Points, in no order, along strands that fork and pass close to each other.
Points whose rows are less than 73.1 apart are linked; no others are. Some points are linked to none.
Z277: [-15  -7  13   7   3  22 -14 -23   1  21 -15   7  27 -15   0 -18   1 -14
 -14  -1   0 -41   8 -11  -7   3   1  -7 -20   6  16  14]
Z168: [-11  10 -13  12 -20  26  19   5  14   5   2 -12 -14  -4  19   2  26  -3
  17  -2 -20  16  25  24 -31  10  -1   8 -30  20  18  -4]
Z925: [  1   1 -13 -26 -11  -6  11  13  -7   2  26  15 -10  32   3  13  -6   8
   2   0 -16   8   6   1 -16  25 -23  20  16   7 -23 -14]
Z47: [-10  13  17 -10 -10  -3   7  -9 -11   4  33  21  -5  19   4   3   7  26
  -5  22 -11   9   9  -6 -29  11  -7  24 -32  13 -11  -5]
Z421: [-23  13  20 -29  -5 -15 -22  -8  -3 -10  -5  27  16 -19   4   1 -50  -2
  -9  32  32  -8 -15   2  24 -10  -5   4 -18   0  25 -21]
Z489: [ 13 -10 -13  11  17  -5   5  -5   4 -30  -4   2  -6 -15   6 -16   8  -3
   7  20  25   4 -12 -15   5   6  21 -19  19  20  14  16]
Z170: [ -4  18   3 -21 -29   8 -24  -7  -9   8  -3   3  -1 -17   8  17 -27   5
  23   3  -8 -23  19  27 -21  10 -11  -1 -32  24  11   7]
Z510: [ 18 -25   8  -8  -5  11  -8 -10 -20 -12 -16   5 -23  -3 -14  -3  -2  20
  17  -9  -6 -32  14 -18 -18  12  13   9  -3  22 -54  24]
Z431: [-15   9  16   4 -23  30  -5 -11  -9  36  13  12 -19  -4 -16 -19 -15  -9
  -5  -5  -8 -33  33  13 -32   2  -8   1 -36  10 -29   3]
Z591: [  6 -24 -11   0   8  18  34 -11   7 -26 -46  16 -19 -10  -9 -28   5 -41
 -10  10   6 -28   1 -36 -27  23   9  -2  15  25   8  -6]
Z466: [  6 -14 -15  32  10  14  21 -14  20 -29 -12 -15 -32 -21   7 -35  43 -19
  12  -1  -4  11  13 -18 -15   9  30 -16   0  17   5   6]
Z330: [  5  -6 -21   4  -3 -13   6  15  14  -6 -15 -12 -22 -15   7   1 -23 -25
  37 -22  10  22  -8 -15  -6  11  14 -15  39  -4  28   0]
Z81: [ 16   1   7  19  10 -15 -13   2  16  -3   5 -24  15  -3   3  11  13 -25
  10 -12  -1  14 -12  -1  12   0   7 -22  29  -4  41   9]
Z90: [ 11   1  -6  25  12   8  31   4  -1   8   2 -25   0  35 -11   9  49  -3
  -3  -8 -35  10   4  -4 -12  14 -22  28  22 -14  -6 -12]
Z358: [ 21  -6  -7  37  17  -5   6 -11  16 -25  -4 -13 -22 -21   6 -25  21  -2
   2  24  21  28 -21 -22  10  -8  28 -17  17   6  14  27]
Z702: [ 18 -20  -3 -21 -12 -14  -8 -14  -7  -7  -4  28  -1 -10  24  -5 -17  29
   8  31  13  -1 -12 -17  -1 -10  -6  26  -5  18 -25  25]
Z589: [-14   3  -2  15 -10  26   8   7   8   3  22 -13   4  11  11   0  34  -7
  14 -32 -22   7  33  24 -13  12  12 -14 -27  11  12  -9]
Z100: [ -2   3 -15   4 -12  15  22   3   3 -16 -10  -7 -30 -12  16 -16  22   1
  27   6  -4  12  19   2 -30  17   1   4 -20  22  -2  -5]
Z21: [ 18 -23  13  -8   0 -16 -27  -4  14  -5  -9 -14  18 -18   6  12  -1 -11
  42 -33  -1 -12   6  -4  -3   8  14 -25  19  24  32  20]
Z563: [  7  -5 -32  -8  14 -19  21  16   5 -36   3   3 -50  13  -9 -23   4   1
   4   5   2  23  -1  -8   2  -4  -8  -1  31 -10 -43  -6]
Z412: [-10  -5   9   2  14   4 -22   9 -11  20   4 -23  24  18 -20  14  -1 -16
  -1 -48 -11 -32  22  10   9  13  16 -32  11 -20  -6 -19]
Z336: [ -1 -11  14  36  11  12 -10  -3  16  -2  12 -29  11 -12 -10 -22  17 -31
  -4 -37  -1   0  -2   4  18  -8  40 -60   3  -8  33   4]
Z163: [ -2   5 -12 -35  -1 -12  12  11   6  17  -3  21  14  29  -1  20 -27 -39
 -21  -1  10  -4 -25   8  37  -7 -26   7  26  -9  30 -26]
Z561: [  2  27  16  26  24   5   5  -1 -12   6  27  26  18  31  -6  -2  30   7
 -32  10  -2  -8 -23  -5  24  -3   3   0   0  -9   7  -5]
Z52: [-27  15  15 -21   8  -9 -24   4 -23  22  22  18   8  20 -24  12 -20  -2
 -30   4   6 -22  14  -2  -2  16  -5  -8   0 -21 -24 -18]
Z312: [  9 -19 -24 -26  16 -13  24   4  -7 -33 -18  23 -41  20 -12 -31 -19 -13
  -1   9  13   0 -16 -20   2  -2 -20  10  44  -2 -36  -8]
Z833: [-20  -1   4  15  13  38  14  19 -14   9 -13 -12 -18  -5 -20 -27  15 -12
 -21   4  -2   5  11   5 -18   1   1 -19 -14 -23 -38 -21]
Z853: [ 13 -13 -12  10  -3 -10   8  -9  26 -10 -23 -21  -5 -22  28   2   6 -10
  45  -8  -3  10   5  -6 -21  11   4  -1   9  34  55  30]
Z940: [ 11  -4  20  24  -3   7  -2 -19 -14   9  -6 -10  14   1  10   1  25  44
   2  -3 -14  -2   3  -4  -1 -17   1  32 -29  -8 -19  21]
Z807: [ -9   7 -17 -13   0 -14   6  40  -4   8   0   6  -1   6   1  23  -8 -26
  41 -38 -11   2  19   9 -25  22   0 -23  24  -3  15 -18]
Z443: [-37   7  -4 -24   8  -3 -23  23  -9 -29   1  12  -6 -20  -4 -19 -33  10
   0   4  33  -5  13  13  -1   8  13 -50 -15   7   4  -2]
Z585: [-15  14  27  -1 -20  -4  17 -13   8   5 -11  29   7 -10  30  -4 -32  20
  -4  23  15  -1 -21 -11 -14 -17 -21  45 -29  10  47   2]
Z378: [ -7  16   2  -7 -12   3  20  -8  -2   0  -3  24   2  -2  26   2 -15  13
  -4  32   9  16 -12  -5 -14  -4 -18  35 -24  12  30   1]
Z918: [ 14 -14 -15  15  -4   4  -8   7  -1  22 -19 -13  -3 -17  -1   9   0  19
  -4  18  10  20 -15  -5   7 -35 -13  18   6 -30 -41   8]
Z982: [ -4  -6  -4 -16 -12  23   4   7 -17  -4 -29   5 -33  -8   6  -6 -37   7
  13  20  23   5   2   5 -20  -3  -5  12 -18   1 -22  -2]
Z864: [  1  -7   4 -31  -7 -11 -28  -4 -16 -14   2  25   0 -19  14  -6 -36  26
   8  26  24 -13   4  -7   0  -4  -3   6 -15  15 -23  22]
Z432: [ 28 -30   4   5  -5   9 -23 -18 -14 -14 -17 -14  -6  -8   0   1   3  36
  27 -12   2 -22  12 -15   4  -2  29   7  -5  23 -25  43]
Z398: [ 16   9 -28  15   9  -9  31  10   8 -12   6 -14 -40  13  -6  -9  23 -12
   6   8  -8  34  -2  -8  -3   9  -3  -1  31 -16 -22 -18]
Z285: [-17   3  24  15 -14  25 -16 -18 -18  49   0  -1  -8   4 -21 -14  -6  -1
 -17   2 -14 -40  30   4 -24 -12   4   8 -36 -14 -42   2]
Z145: [-14  -1  21  -3  17  -4 -27 -19 -11  10  -7  18  36 -12  -6  -8 -15 -15
 -14   5  13 -49  -3 -19   4   9   7 -13   0   6  10  11]
Z91: [ -3  41  -5  23   0  -1  21  10   4   8  22  26  16  18  -6   4  32   8
 -37  19  -6  15 -28   3  27 -11  -7   9   7 -18   4 -11]
Z198: [ -1  16 -21  17  15   6  28  12  12   0 -10  -1 -18  -2  -1  -8  -3 -16
 -22  26  28  34 -26   6  29 -14   4  -4  17 -19  16 -17]
Z953: [-11   9  -5   8  13  -2 -10  24 -10   3  19 -15   0  22 -34  13   5  10
 -13 -30   1  12   6   9  16  12  14 -28  26 -30 -32 -11]
Z409: [-30  17  19 -19 -10  -6  -4   1  -2  16  11  18  20  -1  14   9  -8 -26
  -6   4  -4 -14  14  16 -22  19 -15  -7 -35  13  45 -14]
Z37: [  0   9   3   6 -26 -10  -5  -3  16  16 -14   3  21 -17  17  16   2  35
 -26   8 -13  -2 -19  -9   9 -35 -29  44  -6 -18  -5   8]
Z836: [ 13 -13   5   8  10  14  17  -9 -11   2 -16  -6  -4   6 -10 -16  29   3
  -1  10 -11 -13  -6 -22 -21   8  -7  19   5   0 -20  -4]
Z383: [-12   4 -23  -6  12 -23  19  35   1  -6 -10  11 -19   6  -2   6 -23 -32
  42 -40   2  11   3  -6 -14  13   6 -27  42  -8  25 -13]
Z846: [-14 -20  -5 -12   9  25  21   9  -8 -26 -49  20 -30 -16 -24 -29 -23 -29
  -8   6  17 -25   4 -25 -28  15  11 -17   9  15 -18  -5]
Z475: [  3   4  -2   2 -16  -9   1   8  20  10  20 -31   7  17  -1  42  31   4
   8 -27 -20  33   8  16   5   6   2   4   9 -12  17   4]
Z560: [-13  -6   7   8   5  42  23   1  -1  11 -10  -9 -19  -3 -22 -31  21 -26
 -21   0 -16 -14  17  -2 -35  13  -9  -6  -8 -20 -32 -33]
Z700: [  6 -21  21   6  20  -4  -6 -30 -25  -9  15  19  27  30   2 -21   4   8
  -8 -13   4 -39   7 -18  11  13  29 -10 -15  24  -3  15]
Z670: [  6  -8  25  -2  10 -10   0 -31   1  -9  10  13  26  10  29   5  13  39
  11  -1 -19 -10  -5  -4  -4   7 -10  24 -21  34  25  39]
Z521: [-18   5   5 -34  -4  -1 -35   6 -13 -22  -2  24  -6 -22  -1  -8 -45  18
   7  18  35 -10   8   7  -7   6   4 -17 -21  13 -10   8]
Z497: [-14  16  -6   0  11   4  26  19 -14 -16   8  12 -28  14 -10 -10   4  -9
 -22  27   7  28  -3   1  -9   6  -8  -4  -3 -15 -25 -33]
Z779: [-20  19  31  -7  12 -23 -40  -7 -12  -2  19  25  34  -4 -12  10 -10   0
 -33  18  10 -26  -7   1  39  -6   3 -14   0 -19  -5 -16]
Z683: [ 10   7 -23 -10  12 -12   9  17   2  -4  40   7  -6  36 -16   4  18   2
 -23  -7 -13  12 -13   7  24  -1   1  -4  35  -5 -31  -5]
Z348: [ 10 -15  -4  -3  17  -5  -4  -6  -7 -21  -1  18   5   3   2 -13   4   5
   4   2  19 -14  -3 -16  -3  22  10 -16  22  18  -2   9]
Z601: [-35  24  11  -3  -6   3  13  14  -9  10  33  11  17  40   1  21  29 -23
 -16  -7 -14  10  11  15 -13  26  -8  -7 -21  -2  14 -20]
Z9: [ -7  -2 -20 -19  -5   5 -17  28  -4  11 -26 -15 -16 -17 -21  11 -44   8
   6  -5  16   3  11  14   0  -7  -8  -5  15 -24 -29  -3]
Z736: [ 14   4 -14   4   5 -21  28  -2  13   2  32   8  14  46  12  20  37  13
 -20 -13 -40  14 -22   4  23  -6 -22  31  19  10   2  15]
Z342: [-38  18  20  11   6  23 -12   4 -10  33  11   0  19  -2 -15  -6  -4 -15
 -42  -2  -3 -25  14   9   6   0  11 -28 -24 -30 -13 -28]
Z796: [ 13   5   7  30  21   8   1  -4 -12  -3  20  -6  16  12  -6  -9  28  17
 -14   0   5   4  -9  -1  23  -6  17  -6   4  -5   0   5]
Z86: [ -5   7 -11 -10  11   3  23   3   2  -8  -5  20 -11   7  14  -2 -25 -18
  -9  20  32  18 -26   2  27  -3  -5   4  16   1  29 -20]
Z958: [ 25 -30   9  18   1  12 -18 -28  -3  -9 -12 -22  17 -17   0 -15  17  23
  10 -16  10 -18   8 -11  16 -13  41  -6 -15  16  -6  40]
Z410: [-12 -15  -2   2   0  26  -7   1  -4 -12   6   1  -6 -10   1 -29   6   8
  15 -23  -3 -19  28   6  -7   8  28 -23 -20  17 -23   8]
Z282: [-16   8  10  -5 -28  31  -2   0  -8  15  -2  18 -35 -24  -2 -27 -22  -8
   2  15   6 -13  21  21 -37  -4  -5  -8 -43  16 -27   1]
Z428: [-17  22  10 -15 -29  22  -6  -2  -9  21 -27  -3  -8 -24   3  18 -41  -1
   3  21  16  -2  -2  16  -8 -12 -13  29 -35  -7  14 -14]
Z798: [ 24 -16   5 -12  -9  10   0 -10 -17   0 -12  -1 -27  16 -13   2   7  22
  22   0 -23 -20  14 -11 -27   7 -13  28   1   3 -62  10]
Z221: [ 17  -9  -8  -2 -12 -22  -4 -15  32 -12  -9 -22   3 -26  25  12  -8  -1
  27   8   6  27  -9   3   7  -8  -3  11   9  15  53  20]
Z653: [ 17   1  -5   8 -12 -25  -7 -12  32 -14  12 -20  15 -19  20  18  13  12
  12   4 -10  35 -15   9  19 -19  -7  15   7   9  47  17]
Z824: [ 11 -10   1  21 -11   9  -7 -17 -19  21  -4 -23  28  21  -7 -16   1  11
  -1 -47 -20 -20  33  25   5   4  24  -3 -34   3 -18  -1]
Z576: [ -6   7 -13 -15 -13  12 -23  18 -10  11 -21 -12 -10 -15 -14  12 -31   7
  24 -18   3 -18  21  14 -15   8  -5 -10   7  -4 -23  -1]
Z13: [ -5   4   2  10  17  -8 -11  25  -5  12  23 -23   6  20 -29  22   6 -12
   4 -49  -8   1   8   6   9  12  17 -40  36 -30  -8 -15]
Z531: [ 17 -16   0   3 -10 -14  -9   5  22  -7 -10 -25  -1 -18  22   4  11 -24
  54 -38 -16   2   6  -7 -22  10  22 -26  11  22  45  30]
Z456: [ 15 -14 -16 -14   9 -10 -23   0   1  20 -11  -5  18  -4 -19  13 -25  -3
  -8 -13   3 -28  -8  -7  21  -2 -15   2  46 -14 -20   4]
Z509: [  5   2 -22   6  -7  10  30   3   0 -12 -21 -11 -41  -9  11 -14  16   3
  20  27  -3  27  12  -1 -29   6  -8  22 -18   0 -11 -14]
Z979: [ 15 -12   7  24  -5   4  -2 -21  -5   3   5 -35  23  10   2 -10  18  21
  10 -40 -17  -1  19  21   9  -8  30  -1 -32   4   9  11]
Z235: [  2  10  -6  -6 -35  17 -11  -4  -7  -3 -13  -9 -20 -37  21  10 -18  18
  29   8   4  -6  19  27 -21  -2  -1  -4 -28  29   3  14]
Z87: [  7 -13  -2  14  36   0  25  -5  -4 -54  -4   2 -39   6 -20 -46  44  -5
  -7   1   3  -1   8 -18  -2   2  29 -38   4  -2 -29   0]
Z620: [ 11 -24 -11  13  11  24  25 -11  15 -32 -29   7 -14 -22   1 -37  31 -28
   1   4   2 -13  12 -28 -16  12  21 -11   1  28   3   6]
Z438: [ 12  -5  13  10 -15   9 -24 -17   4  -8  21 -38   7 -20  10   1  12  27
  30 -20 -10   9  21  22   3  -9  34 -14 -34  14  19  17]
Z98: [-15  25  -7 -26 -22 -20  22  11   7  15  15  31  24  31  -5  29  -9 -26
 -35   4  -7  -2 -32   9  28 -10 -25  21  13 -15  18 -18]
Z645: [ -6  -4 -17   6  -3   7   3  17  10  -6 -25 -28 -39 -30  -3   2 -34  -2
  10  12  29  44 -10   9   8 -22  12 -11  11 -29   0   0]
Z43: [ -9 -19  19  14  16  17  -7  -3 -32   3  -3   5  -9  14 -18 -18   9  17
 -13   4   4 -19  12  -9  -9 -12  11  -5 -35 -17 -67   0]
Z857: [ 17  -6  -4  -7 -12 -13 -18  -9  12  12 -11  -4  24 -19  16  13  -2  29
  -2  10 -12  -6 -15  -8  16 -23 -18  33   6  -2   0  22]
Z701: [-22  10 -10   0  31   9  31  29 -13 -25 -15  12 -33  10 -33 -30 -11 -16
 -18   2   7  -1  -2  -7 -10  16  -9 -41  29 -11 -19 -29]
Z471: [-27  15  21 -29 -19   2 -25   1  -6  19  10  13  15  -9   2  14 -25 -21
   4  -2  -4 -30  24  18 -13  17  -4 -16 -33  13  23 -13]
Z427: [  6   2   6  34   3   5 -12   5  19   8   1 -43   5 -16 -11   4  17 -29
   1 -15  -3  22 -13   2   6  -3  21 -32  18 -19  37   2]
Z49: [-14  -4  21  12  -1  15 -30  -7 -34  34  -6  -8  -2   5 -19  -9  -8  12
 -18  -6  -6 -30  26  10  -2 -15  19   1 -36 -30 -55   3]
Z549: [ 23 -24 -11 -18  14  -8  15  -7  -7 -21 -12  29 -19  11 -10 -19  -8  -4
  -6  23   9 -11 -19 -32  -2   7 -12  19  34  13 -37   5]
Z138: [ 12  -7  27   9   9 -12  -3 -32   2 -11  -6  25  33   0  21  -4   7  34
  -8   6  -8 -25 -22 -32   7  -8 -13  25   2  23  19  42]
Z524: [-12  17  10  -6 -16   8   0  -1  -9  39 -15   9  -4  -5  -9   6 -32  -1
 -19  19  11  -8  -5  -7 -23  -9 -12  27 -20 -21  -8 -16]
Z344: [  1  -4 -15   9  -4  -2  -5  12  21 -13 -19 -29 -33 -25  -1  -5 -42 -21
  13 -14  17  37 -15  -7   7  -8  16 -18  38 -21  20   4]
Z376: [  3  -4   6 -41  -7 -29 -22 -12   5  -6  24  22  24  17  31  26 -15  17
  23  -2 -14  -9   5   4   6  20 -23   3  -2  33  12  13]
Z479: [ 15  -4  -8 -42 -14 -27 -26  -2  15 -22  29   5   9  -8  21  17 -22  26
  25   0   0   3   4  11  17   4  -2  -2   6  25   2   7]
Z25: [-10  22  -6 -18 -12 -20  12  10  10   4  24  16  23  23   0  38  10 -17
 -14   5   0  23  -9  17  19   8 -17   2   8 -10  23 -16]
Z612: [-11  11  -8  15   4  -9   1   8  10 -29  42  -9 -14  -2  16  -7  24   1
  21 -12   4  30  14  10  -4  15  36 -35  -5  13  22  -4]
Z324: [ 35  -5 -20  17  22 -10  21  -2  14   4 -10   2   4  16   2  -4  19 -20
  -2  -2  -8  -2 -24 -14  11   6 -17   8  49   5  20  16]
Z905: [ -4   4 -21 -10   6  -5  -1  28  -4   9  23  -2  -1  31 -26  12   0   3
 -13 -20 -11   6   4   7  16   8 -11  -5  36 -24 -43 -16]
Z621: [ -4  -5  10   9   2   7 -19 -13 -13  26   2 -25  30  14 -12   2  -4 -10
  -7 -45 -18 -32  37  25  16   3  23 -10 -21 -15  -9 -10]
Z975: [ 12  -3 -16 -17 -13 -39 -19   1  30 -11  28 -13  13 -21  -2  12  -8   6
 -11   4  -9  12 -36  11  40 -38   3   8  16  10  10   2]
Z787: [ -5   4  13 -29   3 -30  -3   9  17 -15  -5   4  19  -7  13  27 -17 -41
  21  -1  18  20  -7  18  27  -3 -12  -4   0  15  60 -24]
Z544: [ 11  -8  -2  30  -5  20 -12   7  13  12  -4 -49  -7 -20 -10   0   9  -6
  13 -26  -9  11   3   1  -7  -2  24 -16   9 -14  12   6]
Z274: [  5   3 -15  -1  -3  -5  27  -3  -1 -19  -1   9 -27   6  22  -8  23  14
   4  39  -5  40  -4  -7 -16 -12 -19  36 -17  -1 -22  -7]
Z157: [-27  23  10 -30  -9  -8  10  20   5   5  -1   9  17   4  10  27  -3 -46
   2  -4   8  12  14  28 -10  16  -8 -20 -24   0  52 -26]
Z539: [ 18 -21 -21 -12   0 -23   4 -10   4 -19   7  28  -9  -2  32 -16   4  26
  -8  33  16   9 -30 -17  13 -29  -7  22   2  19 -34  24]
Z42: [ -4  18  34   1  12 -34 -33 -19   2  -9  31  32  42   7   1   4   2  12
 -26   4  -8 -26 -15  -3  56 -20  -2   2  -2  -7   6  -3]
Z276: [-16  13  36   1 -12 -12 -25 -30  -1   5   3  21  20 -25  18  -9  -6  26
  -6  22   0 -31   1 -12  -9 -15   2  13 -49  18  25  21]
Z559: [ 28 -18  -1  -2   6   6  25 -17  -8  -8 -39  10 -19   4 -13 -13  11  -7
  -7  26  -3  -7 -13 -35 -23   1 -14  34  18   1 -22  -4]
Z705: [  1  -2  10 -12   2  -9  -1 -12   1  -6  17   6  16  16  26  15  14  20
  19  -5 -18   0   8   2 -10  19  -8   7 -15  32  26  20]
Z241: [ 17 -12  -5 -22  -2 -40 -29   0  21 -14  30 -12  18  -9   4  17 -11   6
  11  -9  -8   4 -15  11  30 -11  -3 -10  25  11  12   6]
Z615: [  6  25 -16  19   0  -1  22  13  16   4   5  11   2   2   1   1  14   1
 -31  26   8  23 -36   2  33 -31  -5   6  13 -22   8  -9]
Z541: [ 17 -10   8  -2  -7   2  -4  -7 -20   8   9   2 -19  25  -5   7  10  33
   4   2 -24  -6  10 -10 -11  -6 -17  34  -8  -7 -68  10]
Z85: [  0  -7  -2  -4   5   3  18  13  -7  36 -18  -6  14  29  -2  14   5 -30
   2 -16 -17 -20   5  -8 -29  24 -32  13  17   0  16  -9]
Z777: [-17   6   7 -13  -2   3  -6   1 -19  25   1  22  -8   3 -16  -4 -31  -3
 -15  18  14 -17   5 -14 -27  11  -9   4  -9 -11 -22 -11]
Z711: [ -5 -17  11  31  17  14  -3   1   9 -11  20 -19   8  -3 -14 -43   5 -16
  -7 -46   2   6   9   2  20  -8  51 -63   2  -6   5   5]
Z594: [ -6  -4 -22 -15  -4   6  13  17 -11 -25 -23   9 -44  -4   3 -10 -35   3
  31  -3  16  11  11  -5 -18  12  -1   6  11  10 -19  -6]
Z966: [ 33  -9  -3  23  23 -13  -3   3  16   1   4 -13   8  12  -7   4  16 -26
  12 -20  -1   1 -19  -9  15   6   6 -21  51   1  27  22]
Z417: [ 13  17 -18  28  17   5  36   1   5  -3   7  -8 -17  27 -11  -6  42 -15
 -14  11 -16  23  -9  -5   0   6 -13  11  26 -16  -4 -23]
Z118: [  1   3  -6 -10   4 -11  25  11  -1  23 -13   4  18  31  10  26  -2 -33
  -1  -9  -9   6 -12   0  -9  11 -36  23  23  -4  38  -8]
Z332: [ 17 -10 -29 -17 -10 -28  -1   6  13  -9  23   2  -1  -6  18  -2   2  21
 -12  19   0  16 -26   4  25 -34   0  13   9  10 -11  11]
Z301: [ 12  -1  18  14  -1 -11  -8 -23  -3   2  12 -10  28  16  14  18  20  55
  -3 -17 -29   1   5   3  20 -16  -4  36 -16  -3  -5  24]
Z598: [ -1  10 -11  -2 -19  -7  28   0   5   0   4  17 -10   3  28   3   4  22
  -8  33  -3  38 -13  -6  -8 -18 -18  45 -17   2   5  -2]
Z485: [ 24  -7 -13  13 -15  14 -10   2   4  25 -16 -33 -10 -24   2  20  10  27
  15   2  -6  16   5   4  -5 -20  -9  28   3 -19 -24  10]
Z780: [ -9  -3   5 -29  -2 -12 -13   0  12 -15 -17   3  16 -25  11  14 -43 -17
  17  13  30   1 -13  13  33  -7  -8   6  -4  10  36 -21]
Z946: [ 26 -15  14  18   9 -13 -30 -24  16  -1  -3 -28  23 -32  -5   7   3  13
   8  -2   7  -6 -17 -13  26 -22  14  -5  18   1  19  27]
Z259: [-18   4  -4  -6 -21  31  12  10 -14 -11 -20   8 -48 -19   8 -22 -24  -7
   9  25  21   8   7  17 -35  -3  -1  -2 -41   9 -18  -5]
Z101: [ 20  -9 -14  22 -15  17 -12   2   8  25 -26 -50   1 -28  -8  13   2   8
  16  -6  -7  11   4   5 -14  -6   4   9  11 -14   1  11]
Z364: [  4 -18  13   1  13   3 -11   3 -28 -10  14  10 -17  25 -12  -9  11  26
  -6   8   1  -1   8  -6  -5  -3   1   2 -15 -12 -65  -1]
Z703: [ 11   2   7   0 -20 -11 -30  -3  17 -15  11 -26  -2 -30  15  17   2  27
  37   1  -7  21  12  18   1   0  12  -8 -18  18  21  14]
Z269: [-10  10   2 -13   2   6  18  -4   5  10  -6  24   4  15  10   4 -33 -25
 -20  13  25  -2 -38  -3  33 -14 -18  23  17 -11  42 -21]
Z95: [ 12  -4  -8  20   1   1   9   7   8  21   6 -36   8  33  -8  32  31   1
  11 -33 -30  18  10   6  -6  11 -14  16  22 -11  10  -1]
Z900: [ 18  22  -6  24  37   0  17  17   1 -25  32  16 -23  27 -19 -24  37   4
 -17  20   1  26 -14   7  27  -1  19 -28  18 -10 -19   0]
Z346: [ -4  18  10   9 -35  -6  12  -1  13  31 -14  13   7   1  11  19 -12  28
 -23   6 -20  -3 -13 -13 -13 -23 -44  60 -14 -21  -4   8]
Z697: [-16  19  -7   7 -16  28   6  10   0  18 -28 -16  -6 -31   6   7 -14  -4
  -8  19  18  22  -1  20  -7 -12   2   8 -25 -17  16 -19]
Z571: [ 10  -3  -7  54  21  12  25 -17  10 -22  -8 -22 -25 -17   2 -34  54 -10
  -8  20   4  23 -11 -17  -2 -10  23  -8  -2   3   7  13]
Z440: [-26  23   0 -24 -18  -7  11  20  -5  15  23  17  20  34  -5  38   9 -20
 -18  -3  -8  15   8  16  -2  23 -15  -5   2 -11  11 -25]
Z284: [ 18   4 -20  -6  10 -18  22   7   6   1  36   7   2  51  -2  11  31  -6
  -6 -10 -30  10 -10  -2  16   8 -19  13  36   7  -8   0]
Z39: [  8 -15 -25  -6   3   4  -2  22  -3  15 -16 -13 -16  -6 -15   2 -23   6
 -10   5  13  14  -7   3   2 -16 -17  10  25 -28 -52  -5]
Z528: [-12   0  -6 -14  22   3  11  15 -10  -6 -12  18  -8  10  -5  -9 -37 -21
 -16  10  30   1 -16   1  13  11  -5 -23  26  -8  12 -19]
Z654: [  9  -7   7  19   8  13  -1  -7 -10   0   0  -7   4  -3   7  -6  25  23
   0  12   0   1  -1  -8  -7  -2   3  16 -14   1 -13  14]
Z907: [ 11 -17  15  -6  20  -3   5 -14 -18 -21  17  21   6  30  -2 -15  10   7
   1  -6   2 -21  -1 -20  -6  26   9 -11   8  26 -11  10]
Z867: [ -9 -18 -16 -14   7   8  18  11  -5 -42 -38  18 -39 -13 -16 -30 -12 -11
  12   1  10  -7  12 -20 -26  15  12 -14   5  10 -26  -2]
Z909: [-17  18  29  -9  -6 -20 -28 -18  -1 -10   2  32  28 -31  16  -4 -20  20
  -8  36  18 -16 -12 -10  12 -17  -5   7 -36   6  22  -3]
Z972: [  8   0  10   7   7 -16  21 -14   4   2  28   3  27  42  16  19  27  36
 -11 -24 -37   7  -7  -1  18  -2 -21  36   1   4   8  24]
Z879: [-29  21  21  -7  10  -8 -35  -5 -13  12  16   5  29   3 -21  14  -5   5
 -33   4   6 -19  10   8  23  -1   9 -15 -12 -26 -11 -18]
Z690: [ 26 -18  23  30  14  -7 -18 -35  -6  -6 -12 -18  36 -17   3  -8  15  30
   2 -19   3 -15  -9 -11  29 -22  29   4  -9   9  15  33]
Z921: [ -8   7 -20 -12 -12   7   2  31 -11  18 -11   0  -4   5  -9  19 -19 -10
  35 -32 -16 -13  18  10 -30  28 -10  -4  16  -2  -7 -17]
Z883: [  7   6  -4  -5 -25 -22  -4  -2  33   0  24 -22  21  -3   2  39  20   7
   0  -2 -21  33 -13  19  17 -11 -12  18  10  -6  29  10]
Z436: [-30   2   7  21  22  32   4   9 -17  22   1  -6   1 -10 -18 -26  10  -6
 -42   8   5  -7   7   5   2  -5   9 -34 -22 -24 -30 -17]
Z468: [-27  19   6  10 -11  24   8   8  -5  17  25  -4  18  14  -3  10  31 -12
 -18 -14 -16   3  18  20 -10  13   6  -7 -33 -10  11 -17]
Z139: [-10  -5  17   5 -13  34 -24 -26  16  28 -16  13  25 -33   1 -23 -12 -33
 -13  -2   2 -42  24   4  -4  -6   1 -19 -31  11  16  11]
Z815: [-29  -1   5 -17  21   4   5  11 -15  -2  -8  22   6  -1 -10 -21 -37 -29
 -12   5  29 -21  -2  -6  -8  24   3 -34   9   3  14 -15]
Z59: [ -6  -9   7 -17  19  -4 -17  -2  -9 -10  -6  23  24  -7   4  -9 -17 -19
   1   1  24 -34  -6 -11   0  20   8 -30   9  20  16   4]
Z956: [-22  17  -5 -15   0 -11  15  15  12  -7   1  -1   7   0  17  23  -3 -34
  10  -1  21  29  -2  21   4   7  -1 -15  -6  -2  58 -28]
Z850: [ 12   1  14 -12   3 -31 -24 -15  11  -7  36   5  37  10   3  24   9  14
  -6  -7 -11  -4 -11  11  43  -9  -4   2   4   3   8   5]
Z465: [ 21 -14   2   2  -2 -14 -34 -14  11   5 -12 -15  28 -38  -1   8  -7  19
   2  10   8  -6 -17  -7  24 -28  -5  12  15  -7  -1  16]
Z970: [-12  11 -14   2  -9  15   3  16   9   5 -21 -23 -25 -31   6  17 -22   6
  -1  20  29  47  -4  25  10 -21  10   1 -12 -30   6 -17]
Z461: [ 18   6  -6  -7 -28   1 -22  -1  10   0 -14 -25 -12 -43  19  18 -15  27
  32  14   5  24   4  24  -1 -17   1  11 -16   8   5  15]
Z345: [ -6  -5   7  -8  -4  23  21  -1 -10  22  -4   4 -18  20 -31 -20   8 -25
  -7 -10 -20 -29  18 -13 -48  26 -15   5  -2  -3 -29 -33]
Z76: [ -2   3   8  -6   2   0  17   5 -17  29   2   6   0  37 -24   9   2 -21
  -7 -10 -19 -20   5 -14 -38  29 -27  17  10  -9  -6 -27]

Follow the links from the first point to the second, and from the first to the third. Name the last point that the two ways share.
Z345, Z850, Z524 | Z879
Z274, Z700, Z561 | Z86
Z521, Z85, Z705 | Z241
Z398, Z489, Z979 | Z654
Z95, Z86, Z301 | Z654
Z443, Z138, Z436 | Z241
Z601, Z620, Z277 | Z59

A fork is a point with three links, a tip a point with one. Leave the first point through the second and follow the links. Name the first fork or tip that comes.
Z807, Z921 | Z427
Z982, Z594 | Z348
Z883, Z475 | Z654
Z621, Z824 | Z276
Z398, Z417 | Z21
Z598, Z274 | Z86
Z118, Z85 | Z879
